A landscape with many valleys, sampled at points; each row gives a point and its height.
A ball rolls from a point to whichever of its 2 nearest points has the largest drop for the distance, and stops where none of them is lower. Distance is the straight distance between rows; heights are no part of it.
nuku (h 318): [ 48  78 107 133 119 154 160 125 176 137 132 120 147 153 125  88 141 131
 135 128 140 161 119 138]
goler (h 297): [ 52 100 107 122 100 169 140 127 159 174 118 129 149 136 112  69 171 145
 134 143 128 169 150 136]
lelup (h 434): [ 85  96 153 115 148 175 149 135 146 193 116 148 145 143  91  77 152  91
 146  98 171  67 122 113]
diso (h 712): [137 179 150 141 145 132 114 164  93 130 141 121 171  94 193 161 158 126
 125 117 135 105 162 128]
bora (h 315): [172 110 121 140  99 121 125 104 146 110 107 130  84 121  72  76 128 151
 139 136  62 183 104 138]
Poge (h 689): [125 168  96  99 125  92 119 114 120 157 132 104 115 140 105 165 116 122
 135  63 141 153  31  96]
darok (h 425): [160 194 148  89 137  79  90 172 131 171 112 145 106 133  95 104 143 153
 150 109 100 119 138 148]
Filuz (h 321): [ 67  98 144 109 102 163 156 101 130 128 115 137 146 168 123 146 145  96
 139  91 165  96  75  92]
ladap (h 414): [ 86  81 125 191 154 131 158 100 150  74 155 113 129 138 183 163 138  97
  98 175 154 122 123 124]
mide (h 644): [153 180 139 134 116  80 106 134  84 145 126 118 111 131 136 129 157 157
 144 117  85 166 142 170]
sagu (h 626): [126  95 138 158 169 135 163 127 158 108 145 134 129 154 129 128  97  93
  81 181 191  67 158 113]
mume (h 583): [187 140 137 114  98 131 131 118  96  81 107 124 110 142 111 129 118 101
 114 114 135 121 115 135]
pid (h 484): [135 152 121 122  75 106 144 136 104 106 116  54 101 128 125 116 114 161
 104 116  83 196  68 149]
Tatu (h 580): [181 122 140 148 107 146 132  93 101  64 120 158 107 133 143 172 121  77
  75 155 176  69 118 107]
zuzu (h 240): [181 141 138 179 140 150 125 130  59 145 128 149 115  96 127 127 180 115
 114 167  98 142 178 188]
pup (h 333): [170 140 126 160  77 153 156 130 110  58 118 113 148 150 145  77 141 105
  80 168  97 153 138 153]
Zed (h 347): [ 71 102 116 159 141 147 162 135 158 123 146 113 158 151 157 120 139 123
 116 150 152 125 143 146]
Ganeg (h 359): [174 152 120 152  95 145 161 106 111  50 124  94 121 141 154 108 139 117
  88 157  94 152  88 142]
vor (h 398): [136 194 146  99  98 104  92 177 141 173  99 136 125 144  95  75 138 176
 151 122  85 158 123 150]
big (h 804): [123  86 104 154 185 149 168  91 149 130 151 135 100 109 127 146 176 127
 137 163 102 153  96 161]
Gab (h 726): [ 97 156 136 131 183 151 136 150 109 167 165 121 156  88 187 164 220 134
 137 125 159 111 149 133]
Ninif (h 609): [101 191 115 130 206 142 141 192 162 148 145 124 147 141 130  91 146 139
  99 178 151  88 165 141]
nete (h 418): [101  94 134 126  72  94 117  85 104 166 100 110 130 127 132 143 127 154
 179  64  88 188  90 119]
basir (h 567): [129 130 101 123 191 136 180 105 186  85 145 118  94 142 131 112 163 121
  99 172 120 128  75 123]
mibi (h 378): [155 129 135 168  76  92  90 105  91  99 125  97 121 118 175 207  94 133
 152 115 131 148 140 125]
tikog (h 533): [112 151 105 109 168  91 124 140 156 100 149  96  79 129 104 115 119 172
 126 138  98 174  76 140]
Deleg (h 186): [168 112 145 188 119 133 122 115  63 131 144 130 117  95 163 153 188 120
 132 148 107 171 178 185]
lides (h 415): [ 59 116 136  78  87 134 123 125 119 140 138 119 199 115 167 133 141 154
 134  81 129 131  88  97]
raniv (h 680): [126 167 144  76 126  75 103 128 135 162 111 121 133 126 107 121 122 162
 161  64  90 144  93 109]
zes (h 565): [156 118 148 143 103 142 142 111  98  77 118 138 133 154 138 135 127  79
 100 134 160  92 126 135]
Rapa (h 423): [ 95 152 133  87  74 117 121 136 101 137 143  92 192 108 165 112 151 177
 120  88  98 151 106 111]
zafak (h 466): [105  74 123 140 123 122 130  78 120 119 139 142  98 137 132 206 120 102
 150 126 148 126 100 102]
paded (h 709): [141 142 154 139 112 136 126 165 107 151 113 144 194 112 132 109  92 127
 140 131 135  90 181 129]
Kiro (h 502): [154 100 102 125 175  71 111  99 138 158 143 139  54 111 101 140 139 152
 155 128  79 191 126 147]
tof (h 481): [115 153 121  82 180 130 122 175 195 144 132 139 114 133  91  99  95 139
 133 104 153  67 133  99]
Pumu (h 524): [120  95 147 164  42 153 132 141 138 105  81 133 158 168 106  77  82 105
 124 142 127 136 173 132]
rom (h 332): [126  61 108 119 172 127 141  93 183 139 136 149  74 113  81 122 140 125
 156 141 107 137  96 127]
nivop (h 679): [107 165 102 118 134 113 132 121 136  92 138  71 120 132 154 165 109 139
 124 113 149 145  71 112]
ren (h 645): [135 209 125 104 150 117 122 173 131  85 130  88 115 163 138  97 135 149
  97 143 133 117  89 146]
zose (h 352): [102 110 129 126  43 165 127 135 118 154  92 122 151 143 104  63 140 137
 149 104 103 164 152 141]
Mudet (h 528): [126  64 138 189  68 158 132 119 129 120  88 142 138 146  95  95  74  94
 123 185 115 137 189 122]
vur (h 503): [131 119 133 141  36 142 142 140 128  82  96  99 162 170 121  70  82 119
 123 114 116 151 133 138]
Musa (h 687): [131 170 142  95 101  60 102 124  97 170  95 132 140 123 125 110 133 167
 163  57  67 165 109 121]
kuvum (h 758): [ 99  98 148 175 144 129 118 116  84 186 154 135 157  83 193 197 168 138
 168 124 128 132 165 134]
pifu (h 505): [142 149 149  93 151 137 130 165 151 151 109 143 129 133  84  93 110 113
 144  96 163  51 147 103]
bupa (h 488): [115 101 139 184 139 187 141 125 105 150 123 129 175 149 132  96 143  85
  91 198 161 108 207 134]
taf (h 386): [169 137 110 123 112 145 173  90 135  67 115 106  95 139 120 121 127 123
  95 140 108 145  60 112]
gav (h 313): [169 105 138 165 141 142 110 124  80 167 114 153 117 108  91 114 110 113
 162 156 134 129 192 143]
Niton (h 598): [134 172 119 139 212 136 136 175 131 132 147 131 118 134 116  98 151 109
  96 185 155  83 166 155]
deko (h 603): [209 174 134  99 119  97  99 135  91  98 115 117  82 141 107 131 123 127
 112 117 106 134 126 141]
bobiz (h 356): [ 90 111 141 116 127 168 172 133 183 117 132 117 158 192 105  66 139 100
  80 138 162 120 118 128]
Bilag (h 360): [ 70 108 149 163 107 134 129 146 144 114 147 120 201 126 201 155  98 124
 117 138 150  95 156  93]
Gada (h 622): [195 167 132 117  99  61  92 134  83 121 109 111  91 146 113 122 118 155
 130 104  80 161 131 140]
siv (h 329): [147 100 137 196 100 110 110  94  94  78 135 105 108 108 181 200 123 119
 150 146 121 171 145 142]
Ful (h 659): [170 220 124 108 118 110 113 160 108  61 124  77 111 147 140 134  98 137
  83 134 140 119  95 126]
pegaf (h 345): [103 149 129 102 104 147 124 136  95 204 139 143 123 124 114  88 227 156
 142 133 104 143 146 163]
fola (h 394): [ 72 100 154  87 128 122 123 125 145 187 125 153 170  97 118 131 133 142
 174  81 119 129 102 114]
pes (h 293): [129 106  92 106 174 123 115 105 171 102 154 127  68 128 136 185  75 142
 117 126 163 138 104 105]
lozu (h 506): [117 165 140  83 115 159 118 169 125 164 111 146 114 166  78  43 203 131
 112 131 116 132 104 161]
mati (h 374): [107  79 132 144  51 141 125 124 128 142 103 130 137 144 102  93 119 143
 172  95 103 170 128 145]
Vutek (h 667): [119 161 129 155  96 116 101 122  91 186 150 132 141  85 160 120 166 177
 151 126  89 182 187 162]
manik (h 429): [188 209 106 120 114  67  77 116  93 121 126 102 143 111 160 186  90 138
 124  75 129 137 115  97]
zala (h 291): [ 76 122 129  84 125 156 163 113 142 109 118 115 139 166 119 122 142 110
 117  90 166 117  53 109]
dos (h 212): [135 120 133 116 158 163 155 125 132 140 123 152 109 136  84  81 186 103
 122 145 105 126 112 149]
kon (h 482): [191  62 146 132 101 151 122  90 130 103 112 176  84 140  97 133 100  90
 107 119 133  90 118  91]
miko (h 369): [178 118 124 160 171 110  89 133  94 177 135 153  96  99 102 128  84 151
 155 159 129 135 213 132]
penad (h 648): [175  78 128 131  76 101  82 101 127 116 105 120  83 140 107 133  67 148
 146  82 100 162 130 113]
San (h 428): [ 87  65 118 154 158 127 135 106 125 130 151 139 107 125 147 195 117 107
 148 153 148 102 134 114]
kino (h 445): [160 115 136 113 127 145 115 151 172 101 109 141  97 147 113 107  53 121
 100 103 176  75 154  94]
kof (h 702): [124 198 156  85 131 104  83 169 100 118 138 120 209  81 173 163 119 126
 102  87 136 105 129 117]
Gukiv (h 200): [114 115 122 141 178 157 128 136 172 160 108 143  96 118  54  64 128 115
 122 171 127 124 154 129]
Goka (h 424): [205  91 109 150 165 112 103 115 119 159 135 156  66  95  95 135 100 135
 136 151  93 164 181 140]
leg (h 630): [107 189 118  97 148 125 133 186 168 104 126 104 130 178 121  74 131 140
  97 141 129 117 109 137]
meses (h 526): [128  71 159 153  45 144 128 108  76 146 107 149 144 151 126 145 131 109
 165 100 116 122 144 134]
gerad (h 701): [142 143 155 124  86 102 105 169 115 112 119 141 202  99 154 141  58 135
 135 125 130  91 177 119]
rizi (h 465): [202  83 105 135 150  90 107  86 131 133 139 148  53 112 116 160 103 142
 139 122  78 175 148 129]
bulit (h 323): [143 111 152 125  46 182 129 130 101 131  95 135 134 154  79  42 168 108
 120 110 100 157 129 144]
nav (h 511): [163 103 160 152  56 135 121 126  74 154  94 160 146 132 120 121 118 115
 163 107 114 110 173 150]
Vozun (h 677): [112 157 124 151 132 124 108 137 107 196 134 147 144  82 136 121 126 173
 162 149  94 164 186 158]
disu (h 670): [166 161 155 103 150 156 151 141  98 105 127 142 119 152 111 107 184  89
  90 133 141  87 111 155]
Fal (h 375): [111 118 121 146 135 144 145 149 142 119 126 125 148 147 136 118 117 114
 128 140 151 103 158 152]
dimu (h 438): [115  92 116 120 114  79 106  69 111 153 113 115 104 134 114 185 121 137
 167  74 125 177  83 108]
pemo (h 706): [128 215 159 110 154 119  93 184 106 124 149 125 183  75 188 154 163 138
 113 104 135 115 142 125]
Zesu (h 432): [108 176 141 111  78 110 110 174 112 100 133  98 212 106 182 113 119 165
 115 101 104 138 134 121]
fuzav (h 467): [144 123 125  93 172 138 121 163 198 130 125 144  91 146  95  91  62 133
  98 105 173  66 146  91]
Zuki (h 234): [116 147 106 110 204  95 114 147 160 147 153 128 133  90 153 172  93 152
 155 133 145  98 149 118]
dav (h 392): [160  66 115 172  83 100 119  83 108  67 136 120 100 121 152 175  81 137
 140 151 103 164 133 132]
folo (h 327): [ 66 146 116 112 118 129 123 164 135 163 158 118 205  83 172  96 164 170
 127 140 118 136 161 127]
fide (h 350): [136 138 127 114 113 125 122 139 150 112 116 107  86 137  74  65 123 144
 134 122  92 162  90 141]
bem (h 781): [ 98  58 126 160 141 166 141  98  85 178 147 152 127 113 140 140 205 114
 144 152 128 145 140 158]
nitul (h 387): [ 66  65 120 189 164 127 153 118 155 108 163 130 126 136 164 167 110 109
 120 186 168 108 148 118]
bazu (h 695): [110 152 141  70 107 104 112 139 149 107 118 126 186 114 133 146  65 137
 135  88 151 105  87  78]
memu (h 690): [ 92 139 133  90  98  86 104 139 141 111 129 104 186 107 154 151  63 165
 142  90 119 136  92  96]
dom (h 694): [123 146 102  94  97 100 114 108 134 135 121 108 135 137 121 172  79 130
 141  66 156 128  41  71]
vifos (h 685): [ 94 154 115 109 124 108 141 138 147 111 131  96 149 128 149 143  99 165
 146 104 132 141  92 116]
Rison (h 741): [106 137 141 164 177 127 121 117  95 170 154 126 133  85 189 187 191 140
 155 114 133 133 142 146]
Gume (h 728): [101 159 151  84 180 152 146 161 121 201 132 153 167 117 119 115 168 126
 143 105 146  75 126 125]
Kilet (h 477): [153 146 129 135  64 116 136 134 110  53 111  83 133 159 140 104  72 134
 112 121 124 143 132 134]
laz (h 294): [151 102 150 111  74 172 155 112 109 109 107 131 126 151  96  70 172 108
 122 108  96 153  93 134]
gimoz (h 458): [ 93 106 135 133 180 168 156 147 145 170 127 148 138 154  96  87 136  96
 130 143 175  82 138 124]
teme (h 496): [165 105 149 179  33 163 129 129  59 118  98 152 164 142 133 114 122 105
 136 138 120 133 192 162]
foto (h 371): [ 86 126 134  81  72 130 113 120 119 211 135 147 175  94 121  80 192 163
 160  95 108 149 140 119]
timi (h 403): [142 102 146 147 105 143 170 114 184  60 127 115 145 174 119  93  93  97
  64 172 171 100 128 123]
pora (h 686): [117 197 119  70 133  91 114 128 123 157 126 100 132 128 116 150 134 144
 137  62 115 137  49  98]
ver (h 447): [153 187 152 123  74 109 102 150  84 105 117  95 167 129 154 128 114 159
 126 101  97 137 143 134]
Lod (h 693): [144 184 147  78 108 144 152 163 129  86  99 107 125 180  99  71 145 116
  83 114 136  98  75 130]
dozi (h 761): [129 104 130 111 156  73 100 125 131 179 134 146 144  94 141 188  92 143
 164  98 126 113 142  95]
giv (h 487): [138 176 155  76 149 140 118 158 123 170 111 153  95 155  82  88 200 125
 125 112 115 114  92 158]
tefe (h 529): [146 154 165 104 124 153 143 157 120 132 106 145 156 148 110  97 126  93
 123 110 169  52 146 126]
Sabi (h 578): [113 124 113 138 177 141 180 123 206  90 151 112 127 156 115  89 130 114
  71 181 142 116 111 130]
toki (h 457): [191  62 131 151 101 135 136 104 131  95 124 163  92 130 116 135  93 114
 122 156 120 123 142 121]
Dusiv (h 382): [ 80 115 150 109 103 113 113 141 124 195 123 160 188  92 123 112 134 160
 164  90 101 144 142 127]
Nokud (h 338): [ 52  85 119 113 118 168 172 124 186 129 130 110 156 182 115  77 149 117
 112 128 156 127 100 121]
gomad (h 532): [197 143 117 118 211 131 131 124 110 128 148 148  84 102 116 153 154 104
 101 149 141  86 139 138]
Nukin (h 357): [ 82  73 151 140 100 143 173  96 144  96 124 144 130 169 117 146 127  83
 106 125 175  87  88  99]
Seli (h 697): [130 115 113 101  85 117 113 107 137 110 116 110 103 156 120 166  54 137
 130  81 153 131  74  75]
notiv (h 229): [152 115 101 173 164 125 134 127 131 114 141 138 107 104 120 120 119 127
 124 203 116 147 180 155]
goto (h 540): [152  77 165 149  43 145 132  83  61 111 110 148 136 157 114 165 131  81
 147 102 130 113 118 128]
Tovi (h 442): [ 94  93 100 171 153 116 137  98 152  63 158  92 112 119 175 174 114 130
 121 166 138 163  96 130]
Rir (h 317): [ 72 164 124 134 161 117 105 179 139 149 166 123 189  67 179 131 141 175
 123 137 114 140 163 132]
dudi (h 512): [108 102 124 192  85 100 104 120 116 126 140 114 152 112 173 170  91 163
 171 140 102 159 173 143]
tevuz (h 278): [ 69  94 118 116 164 150 139 120 177 163 131 138 102 133  76  77 168 131
 151 111 119 149  85 142]
silu (h 474): [132 127  95 133  98  95 147 100 114  97 128  65  93 115 134 153 105 146
 118 118  92 197  59 131]
zibez (h 241): [ 93 115 107 121 108 148 153  95 110 115 136  87 119 128 143 146 169 131
 111 107 125 175  45 129]
zinum (h 433): [158  66 123 172  97 128 141 104 134  72 138 137 115 128 153 148  95 106
 115 176 123 132 150 127]
lala (h 748): [143 129 130 125 157  71  99 124 116 181 134 140 123  97 136 167 109 151
 175 107 108 136 164 135]
mugiz (h 225): [122 189 113 154 138 134 120 181 165 102 120 109 134 149 130  76 113 139
  81 201 110 155 182 173]
kozok (h 307): [ 99  97 118 111 179 118 127 119 164 155 131 139  84 119  82 106 147 134
 170 122 120 149 105 141]
Zedim (h 405): [ 60 112 141  79 124 130 131 110 134 175 127 140 182 122 142 167 141 134
 159  73 137 115  72  90]
Zoni (h 399): [118 114 137 130  68 105 116 119 114 167 104 136 141 119 124 120 121 161
 187  86  80 182 142 149]
Muna (h 259): [139  78 135 192 120 126 126  92  82 112 140 133 121  96 167 170 155 119
 144 157 107 164 147 164]
fuled (h 417): [134  86 131 119 120 137 131 133 166 106 112 142  93 155  92 101  91 108
 122 115 156  97 128 109]
num (h 732): [126 113 126 127 136 103 102 141 146 176 118 144 122 100  98 118  84 157
 178 109 116 133 165 118]
tafir (h 658): [129 172 136 129  97  88 102 126  78 182 135 134 124 119 161 110 176 183
 150 111  71 187 151 172]
bis (h 271): [167  87 123 186 155 144 125 111  93 145 120 158 110 105 107 115 110 107
 134 208 128 134 195 140]
bukaz (h 595): [153 109 113 137 139 134 138  91 133  72 138 149  97 137 145 190 104  97
  86 149 182  89 107  95]
Radib (h 485): [166 145 141 161  46 144 123 146  81  91 110 115 171 140 158 111 125 122
 124 128 113 133 187 160]
rak (h 478): [ 97 110 125 150 171 182 161 139 123 172 130 135 155 140 113  81 147 101
 109 178 163 111 183 133]
sof (h 703): [153 138 119 120 100  89 108 156 161 101 131 111 138 125 146 133  38 170
 148 123 119 122 167 117]
fasa (h 377): [134 129 151 117 125 158 171 133 163  86 120 127 144 178 101  76 127  80
  74 137 159  94 118 130]
pazo (h 668): [143 181 117 104  93 128 148 136 123  69 113  80 118 154 120 121  93 118
  83 113 147 129  67 116]
Tupo (h 469): [ 75 115 107 163 157 112 117 113 145 107 151  92 118 108 187 208 122 148
 153 131 154 158  96 120]
lefa (h 522): [137 139 112 117 156  70 112 118 139 129 145 121  61 120  98 113 134 170
 137 146  66 202  86 155]
Gitup (h 550): [165 172 117  98 212 124 123 148 129 118 156 129  86 119 130 167 135 111
 101 141 165  82 139 129]
gofav (h 673): [130 160  85 110 102 123 142 121 134  78 126  70 103 134 121 148  75 129
  92 110 157 144  40 103]
mokef (h 421): [160 117 113  98 150 112 138  83 133 124 132 123  75 118  98 138 153 120
 134 116 102 157  74 128]
vofo (h 355): [ 75 104 128 100 201 133 150 121 146 193 144 147 124 111 121 156 159 126
 170 110 150  96 104 125]
tefev (h 723): [134 126 104 126 141 110  87 150 177 149 124 135  82 117  78 100  77 166
 156 118 111 143 164 121]
piro (h 149): [202 108 118 160 133 152 165  93 137 117 120 154  94 127  96 100 154 107
 135 178  97 129 137 142]
Nibag (h 449): [149 126 115 152  99 114 147 126 150  37 129  90 122 146 150 113  72 128
  92 158 141 129 128 122]
mavor (h 206): [190  88 126 160 117 134 149  88 108 138 126 164  96 111  92 119 160 113
 144 152  80 162 139 157]
kar (h 269): [110 146 128 135 157  92 100 152 140 112 145 125 163  73 182 185  87 154
 147 130 136 108 152 117]
gog (h 767): [141 124 127 108 121  95  87 102 131 139 131 145 133 125 147 211  78 132
 151  87 149 107 117  79]
rutu (h 265): [103 151 114 111 107 152 153 103 107 102 126 100 121 148 120 140 142  99
 100 101 151 140  23 111]
savel (h 718): [122 160 141 132 143 160 137 160 103 138 137 122 169 108 178 134 195 120
 112 118 144  88 166 133]
favop (h 336): [ 53  91 120 119  94 134 118 158 143 158 145 136 227  93 173 109 134 157
 124 133 136 133 167 107]
dof (h 310): [125  83  98 100 180 129 137 104 190 108 148 135  65 125 108 141 105 130
 125 127 142 138  92 107]
nota (h 612): [114 116 135 140 150 136 142 121 144  91 137 138 121 143 144 168 102  91
  93 148 197  68 137 103]
dil (h 388): [114  85 141 119  87 133 141 114 146  86 113 137 120 166 112 134  90  98
 115 110 167  88 102  90]
nabe (h 404): [169 127 107  92 139 132 141  92 156 100 121 111  65 129  92 123 117 129
 106 113 113 151  52  92]
lonir (h 681): [153 180 151  75 124 164 149 148 102 104 112 121 123 174 106  85 193  93
  71 124 128 105  76 144]
Sisig (h 461): [112 105 116 131 115 105 123  73  93 147 129 131 120 137 129 197 133 111
 164  94 140 144  84 118]
fuz (h 276): [126 134  85  94 174  92 103 109 168 127 149 111  98 127 144 193  72 163
 143  98 150 141 105  96]
Pivob (h 266): [126 110 128 105 101 156 163 102  95 111 119 110 120 144 124 102 185 119
 118 111 113 163  68 137]
sugi (h 662): [162 119 142 102  94 105  93 107 123 131 103 116  97 138  99 136  97 130
 161  63 114 133 115 105]
dusa (h 476): [188 133 148 121 152 110 127  86  66 145 125 147  96 116 109 151 209  92
 135 112  94 145 114 161]
zuf (h 688): [ 99 140 129 140 114 103 106 147 138 161 121 137 186  78 138 128  87 165
 155 136  97 150 189 144]
Tubuf (h 273): [ 83 141 130 107 189 121 137 146 158 147 144 134 163 109 156 156 112 126
 141 116 162  76 123 109]
konem (h 156): [148 126 131 131 165 160 148 139 162 127 115 154  95 138  62  61 140  87
 112 164 124 104 144 130]
fem (h 513): [130  48 153 193  94 165 139 110  97 137 101 167 138 142  98 109 104  81
 133 178 130 118 176 120]
rin (h 573): [145 197 125  93 213 116 118 176 132 134 144 134  95 134 123 133 163 128
 114 158 147  75 130 153]
sadi (h 501): [121  83 151 197 115 158 140 127  90 139 117 150 159 151 125 120  93  92
 126 182 157  95 194 128]
mumo (h 264): [178 104 128 147  94 112 133  86  95 118 122 134  95 121 106 118 148 140
 149 128  63 189 115 157]
pelur (h 757): [143 121 134  98 138 128 108 111 133 140 121 153 105 144 111 182 103 111
 144  80 177  86 110  90]
gug (h 379): [136 168 135 103  92 110  98 153 119 153 104 118  91 150  86  72 152 169
 137 115  75 183  95 160]
sudi (h 462): [193 191 123 106 156 105  94 133  96 140 137 134 120 110 142 200 115 116
 125  94 162  84 148 109]
Rogag (h 325): [ 73 124 114 115 188 135 154 126 137 181 156 129 125 115 128 144 179 148
 155 123 131 132 122 154]
fidad (h 314): [ 68 114 132 128 200 137 139 124 132 172 149 140 160 105 166 187 154 126
 155 122 164  82 115 112]
rezu (h 633): [163  64 134 135  60 120 110 100 123  81 115 135  84 150 119 159  52 130
 118 111 113 147 113  86]
dufe (h 391): [ 74 116 127 161 116 163 143 135 138  80 153  77 160 138 215 155 169 119
 102 137 174 146 118 100]
Gose (h 713): [141 110 101 123 114 117 105 154 187 110 126 128 106 134 118 111  40 157
 144 115 134 126 163 115]
Ronu (h 250): [ 87  97 115 126 141 176 153 114 170 160 114 152  96 135  74  66 198 120
 126 146  99 158 105 146]
fedu (h 541): [133  79 106 162 114  94  96 119 135 126 140 129 108 112 139 169  70 162
 175 148 111 165 179 143]
sab (h 608): [139 100 103 148 110 137 112  93 129  63 147 155  93 149 142 208  68 113
  78 130 177 110  96  86]
Vukel (h 747): [135 151 124  73 165 132 121 118 134 152 123 137 108 137 101 155 143  98
 141  82 174  85  90 105]
Lamo (h 554): [153 147 100 114 183 112 141 133 178  75 152 117  83 130 125 112 124 138
  97 174 116 128 107 128]
temut (h 657): [152 136 145 120 194 159 164 125 111 124 131 161 116 136 113 119 185  71
  97 152 158  73 113 138]
sir (h 260): [115 161  93  78 206  97 117 148 185 123 153 112  96 118 144 167  89 163
 143 119 151 105 126 107]
tif (h 483): [158 166 133 103 173  97  90 128  99 159 134 145 166  84 157 210 117  99
 133  98 161  70 142  97]
rodit (h 376): [ 79 137 134 169 117 139 140 163 160  89 150  90 187 135 222 139 125 141
 108 138 156 134 152 110]
gapep (h 361): [ 83 154 135  93 111 141 116 140 136 213 132 152 136 116 100  74 190 166
 153 105 101 145 136 136]
basa (h 324): [135 190 135 106  99 143 101 165  96 170 127 132 133 136 133  73 205 158
 117 154 104 137 152 164]
Kam (h 410): [ 74 101 157  89 128 151 130 143 167 179 108 156 168 123 104  99 121 115
 159  77 141  80 109  99]
Pogiz (h 498): [154  46 142 142 105 154 158  68 141  97 127 184  79 146 102 160 118  91
 105 144 137  81 108  76]
betot (h 270): [ 59 125 113 131 161 150 143 146 162 193 116 138 143 112 102  98 120 149
 160 150 131 143 171 132]
fuzem (h 411): [176 164 117 141 117  68  78 110 104 118 125 109 138  98 181 198  86 151
 149  95 125 137 153 106]
sofud (h 236): [ 77 114 106 141 177 144 116 138 185 166 103 130  95 111  71  83  97 137
 152 166 122 148 173 129]
zami (h 296): [ 55 132 108 147 193 151 142 142 156 179 156 124 133 108 142 119 153 157
 145 164 133 143 154 156]
vasur (h 696): [113 117 131 135 102  98 106 156 143 124 134 140 190 104 148 139  49 153
 155 140 117 118 177 110]
ranib (h 346): [ 74  93 139 159  91 150 129 156 132 153 130 141 228 123 176 121 105 123
 119 153 132 101 180 105]
tubop (h 298): [136 187 128 122  85 145 110 172  97 127 114 120 136 155 125  72 154 161
 109 150  98 159 157 166]
teda (h 427): [127 115 131 172 106 134 149 123 156  57 137 106 151 155 154 103 101 106
  82 168 147 140 151 145]
vamez (h 646): [150 125 133 137 177 156 185 107 147 100 135 142 128 142 127 117 171  74
  75 170 164  70 121 135]
lote (h 619): [153  71 123 142  88 134 115  81 131  84 129 164  77 150 128 195  66 115
  85 114 146 120  95  66]
muraf (h 618): [ 78 178 101 118 177 131 141 181 191 125 147 109 142 153 134  90 136 144
  99 159 137 120 137 147]
Guge (h 792): [127  57 126 151 169 148 158  85 102 166 139 162 101 105 113 150 181 105
 150 158 120 141 113 156]
viso (h 722): [112 148 135 101 141 142 127 146 103 184 144 146 179 100 145 126 171 141
 142 113 130 102 156 137]
ravu (h 193): [133 146 106 174 151 131 136 151 152  92 130 109 133 122 126 101 123 116
  97 201 122 151 185 160]
Pana (h 507): [198 152 134 111 177 115 124 118  84 141 135 146  80 116 101 154 181  96
 127 125 120 110 130 149]
Vikol (h 441): [177 210 126  92 135  80  92 127 107 128 117 116 147 118 133 175 114 130
 128  76 133 105 122 103]
katog (h 489): [ 91 110 120 162 114  93 119 117 133 111 143 101 145 111 186 189  99 170
 166 124 116 154 125 132]
ranu (h 672): [154 145 150  84 108  95  90 115 119 162  91 136 126 124 102 134 112 126
 170  37 115 121 108  90]
paz (h 549): [169 153 161 121 111 146 145 139  87  94  99 140 147 152 130 129 133  78
  97 119 176  56 151 136]
zak (h 99): [200 117  99 144 155 157 155 120 172 115 124 153  80 131  94  88 130 112
 111 183 111 117 149 124]
Gof (h 463): [149 175 150  94 181 115 106 169 123 190 124 151  88 142  81 100 178 130
 144 121 121  99 119 158]
nale (h 299): [103 177 123 161 167 112 113 182 155 113 147 114 169  89 190 145 107 157
 136 153 130 126 179 133]
Gepu (h 263): [113 159 110 131 104 135 123 161 148 106 112 109 125 156 106  71 127 140
 109 166  95 170 148 160]
gaveb (h 468): [159 170 152 139  87 139 119 147  81 101 116 110 154 133 162 123 146 139
 132 110 116 123 162 159]
sov (h 737): [134 163 152  74 157 148 139 138 110 179 120 149 138 134 106 135 183 108
 146  79 150  72 108 125]
Dorad (h 309): [187 156 140 165  94 155 138 140  95  86 116 135 134 139 123  87 162 103
  92 166  89 135 158 173]
pum (h 277): [ 72 105 109 120  93 174 142 118 135 159 126 132 112 140  88  52 206 139
 122 140 101 184 128 141]
Teko (h 446): [195 139 122 120 138 120 129  69  83 119 125 125  89 120 112 162 180  98
 122 120 105 163  75 141]
dekad (h 635): [131 107 130 168 189 151 163 127 149 117 148 127 147 138 137 115 131  78
  86 190 167  91 152 144]
Zoze (h 716): [101 128 140 142 148 160 133 156 104 186 132 153 197  95 153 109 131 135
 140 148 142  98 181 127]
vife (h 279): [213 152 133 170 126 151 138 127  82  92 129 144 115 109 141 115 184 107
 110 176  85 132 157 174]
bir (h 698): [107 164 146  70 137 100  99 156 135 112 131 135 198  94 148 161  80 112
 120  89 156  86 119  94]
basu (h 459): [100  99  90 143 141 109 149  94 137  77 143  82 102 112 156 157 118 151
 124 156 114 190  70 124]
roka (h 542): [126 158  87 130 178  98 124 138 155  64 151  76  73 118 132 138 107 164
 106 155 107 165  94 135]
fova (h 770): [ 77  80 128 155 141 164 143 121  91 193 156 141 156 102 175 158 187 133
 156 141 150 116 152 131]

For each start below, name the point where the ball stops.
bupa: ravu
vur: Ronu
Sisig: zibez
Vukel: zibez
Guge: Deleg
dozi: zibez
paz: zibez
kof: Deleg
rodit: Zuki
giv: zak
ren: Deleg
goto: ravu
Teko: Deleg
meses: ravu
